The views of a scene show one set of named points, each view turned or mirrored, and shifted as a whole, with a little noise and some points left out.

Scene 1
View 1
<75>: [19, 16, 3, 7, -28, 1, -4, -19, 6, -9, -6, -10, -6, 0, 13, -2, -8, -30, -8, 9, 7, -10]
<109>: [-4, 14, 16, 36, -23, -18, -14, -19, 2, 7, -24, -35, -7, -11, 13, 6, -20, 7, 10, -12, 2, 29]
<214>: [2, 22, 16, 48, -32, -12, 0, -30, -5, -16, -22, -34, -15, 0, 4, 3, -10, -16, 4, -17, 17, 18]
<134>: [11, -5, 11, -3, -12, -21, -21, -25, 21, 21, -19, -14, 6, -32, 28, -1, -15, 16, 1, -3, -20, 27]
<21>: [22, 14, 2, 3, -28, 3, -3, -19, 8, -11, -4, -6, -6, -1, 13, -2, -7, -33, -10, 11, 6, -13]
<154>: [4, 47, 3, 49, -44, 18, 4, 1, -21, -28, -4, -32, -23, 40, -8, 11, -20, -53, 0, 11, 37, -25]
<91>: [5, 5, 8, 6, -18, -13, -21, -13, 12, 18, -16, -21, 2, -17, 21, 4, -21, 7, 5, 2, -10, 17]
<174>: [13, 29, -2, 16, -34, 13, -6, -2, -5, -11, -1, -16, -10, 19, 5, 6, -18, -39, -4, 19, 17, -23]
<68>: [7, 18, 9, 26, -29, -6, -8, -19, 2, -5, -15, -23, -9, -2, 11, 3, -14, -14, 1, -3, 8, 7]
<193>: [26, 16, 1, 3, -30, 4, 0, -23, 7, -16, -2, -4, -8, 1, 12, -4, -3, -39, -13, 11, 9, -17]
<142>: [-2, 19, 12, 33, -26, -10, -13, -11, -1, 4, -20, -32, -8, -1, 11, 6, -22, -3, 8, -5, 7, 16]
<94>: [25, 9, 1, -6, -25, 1, -5, -22, 13, -7, -4, -2, -2, -8, 18, -4, -5, -29, -12, 13, 1, -12]
View 2
<94>: [42, 1, -3, 15, 0, -7, -6, 0, -22, 6, 6, 8, 18, -9, 13, -14, 20, -5, 14, -7, -4, -4]
<109>: [-17, 15, 14, 7, -18, -1, -7, -15, -25, 13, -26, -2, 6, -24, 20, -42, -11, -16, 11, -3, -7, 3]
<91>: [-4, 4, 18, 2, -5, -2, -4, -2, -22, 15, -29, 3, 8, -2, 17, -23, -5, -11, 22, -10, 1, 1]
<193>: [47, 4, -10, 20, -4, -12, -9, -5, -25, 3, 21, 8, 23, -18, 11, -22, 22, -4, 7, -1, -5, -6]
<134>: [-1, 2, 19, 1, -7, 8, 1, -1, -15, 19, -47, 6, -3, 0, 26, -9, -1, -13, 26, -25, -9, 4]
<154>: [23, 16, -14, 23, -14, -36, -21, -19, -45, -10, 63, -5, 46, -41, -9, -74, 5, -5, -12, 37, 11, -13]
<214>: [-3, 24, 0, 20, -26, -6, -11, -27, -30, 6, 0, -5, 13, -46, 17, -56, -4, -15, -4, 7, -15, 2]
<174>: [28, 3, -3, 14, -1, -26, -13, -4, -35, -2, 35, 4, 36, -13, -2, -43, 10, -4, 6, 17, 12, -11]
<75>: [34, 5, -3, 15, -5, -11, -9, -6, -26, 4, 12, 5, 20, -16, 10, -26, 14, -6, 9, -1, -2, -6]
<68>: [7, 12, 3, 12, -14, -9, -9, -14, -28, 7, -1, 0, 15, -25, 14, -40, 1, -11, 7, 3, -5, -2]
<21>: [39, 3, -6, 17, -3, -10, -8, -5, -26, 5, 15, 6, 21, -14, 10, -23, 17, -6, 10, -1, -2, -5]
View 3
<91>: [10, 17, -7, 32, -21, 1, 25, 12, 11, 7, 4, -17, -4, -10, -12, -4, -10, 21, -4, 3, 8, -2]
<134>: [-1, 12, -15, 28, -31, -10, 21, 5, 8, 0, 8, -32, -3, -7, -17, 0, -12, 38, -10, 3, -2, 4]
<109>: [6, 36, 2, 36, -21, -4, 25, 18, 8, 3, 3, -13, -5, -7, 15, 5, -9, 12, 0, -10, 16, -4]
<75>: [5, -3, 21, 31, 0, 23, 14, 0, -12, 17, 25, -4, -6, -11, -14, 7, -6, -11, 0, 5, 22, -14]
<142>: [13, 38, 7, 38, -13, 4, 27, 23, 12, 8, -1, -2, -6, -10, 15, 1, -10, -2, 4, -9, 24, -9]
<68>: [7, 21, 17, 36, -8, 12, 20, 11, -2, 12, 14, -4, -5, -9, 6, 7, -8, -6, 2, -5, 24, -11]
<193>: [2, -11, 28, 31, 4, 28, 9, -6, -19, 20, 33, -3, -5, -12, -17, 10, -5, -16, 0, 7, 23, -16]
<154>: [25, 22, 47, 42, 24, 43, 21, 19, -10, 31, 18, 33, -9, -16, 17, 5, -6, -60, 17, -5, 52, -31]
<174>: [21, 1, 26, 34, 13, 36, 20, 9, -7, 28, 18, 15, -6, -17, -14, -1, -7, -33, 7, 9, 34, -21]
View 4
<134>: [22, -12, 6, -10, 8, 21, -24, 1, -5, 17, -9, -10, 5, 14, -5, 21, -13, -16, 3, -11, 12, 9]
<193>: [-16, 14, 0, -13, 22, -20, 7, -29, 5, 11, 11, -18, -19, -18, -1, 20, 7, -9, -24, 40, 2, 26]
<142>: [-15, 22, 23, -5, 9, -4, -1, 10, -1, 11, -25, -16, -1, -30, 4, 27, -10, -14, -8, -8, 9, 20]
<94>: [-2, 6, -2, -13, 20, -11, -1, -26, 4, 10, 10, -12, -18, -4, -4, 20, 4, -11, -18, 34, 3, 24]
<109>: [-8, 11, 19, -5, 9, 9, -9, 11, -4, 15, -23, -19, 8, -22, 6, 25, -13, -15, -3, -16, 13, 13]
<214>: [-39, 20, 15, -4, 13, -3, 6, 1, 1, 16, -16, -33, 10, -46, 14, 23, -6, -11, -12, -4, 14, 16]
<154>: [-51, 58, 29, -4, 21, -48, 29, -10, 10, 3, -20, -17, -28, -68, 9, 28, 7, -8, -34, 34, -4, 39]
<174>: [-19, 36, 17, -10, 19, -34, 14, -15, 7, 4, -9, -6, -32, -31, -3, 25, 6, -10, -27, 36, -4, 35]
<21>: [-11, 14, 3, -13, 20, -18, 4, -24, 5, 10, 7, -14, -18, -15, -3, 20, 5, -10, -21, 34, 3, 26]
<91>: [13, 5, 14, -9, 9, 7, -15, 6, -1, 12, -18, -6, -5, -1, -5, 24, -11, -15, -3, -6, 8, 17]
View 5
<94>: [2, -14, -29, 7, -5, -10, -10, -19, 24, 20, 8, 0, -10, 19, -9, -1, 9, 11, 18, 20, -26, -2]
<21>: [0, -18, -34, 9, -3, -3, -5, -16, 31, 17, 8, -2, -6, 21, -6, -2, 4, 20, 18, 21, -29, -1]
<134>: [-6, 15, -23, -5, 12, -29, 1, -8, -1, 5, -1, 17, -11, -16, 17, 6, 5, -26, 6, 10, 2, -12]
<142>: [-15, -5, -42, 4, 25, -2, 18, 3, 32, -12, -1, 8, 9, -6, 24, -2, -11, 17, 8, 16, -12, -9]
<154>: [-15, -42, -51, 21, 18, 29, 18, -1, 76, -10, 7, -9, 18, 33, 6, -13, -13, 73, 21, 26, -44, 4]
<68>: [-8, -10, -45, 6, 15, -4, 10, -3, 29, -1, 4, 2, 5, 5, 14, -3, -9, 19, 11, 18, -20, -8]
<75>: [-2, -17, -35, 8, 1, -3, -2, -14, 31, 13, 7, -2, -4, 18, -3, -2, 3, 21, 17, 20, -28, -2]
<214>: [-9, -9, -71, 6, 19, -2, 21, 6, 26, -7, 7, -5, 15, 0, 25, -4, -25, 28, 9, 21, -23, -14]
<174>: [-11, -29, -30, 16, 11, 14, 5, -10, 58, 1, 5, -1, 4, 25, -2, -8, 1, 44, 20, 22, -32, 4]

In a view up to two points have been moved. Name them for each view, in the order of its rows, or write -.
view 1: <109>
view 2: <154>
view 3: <142>
view 4: -
view 5: <174>
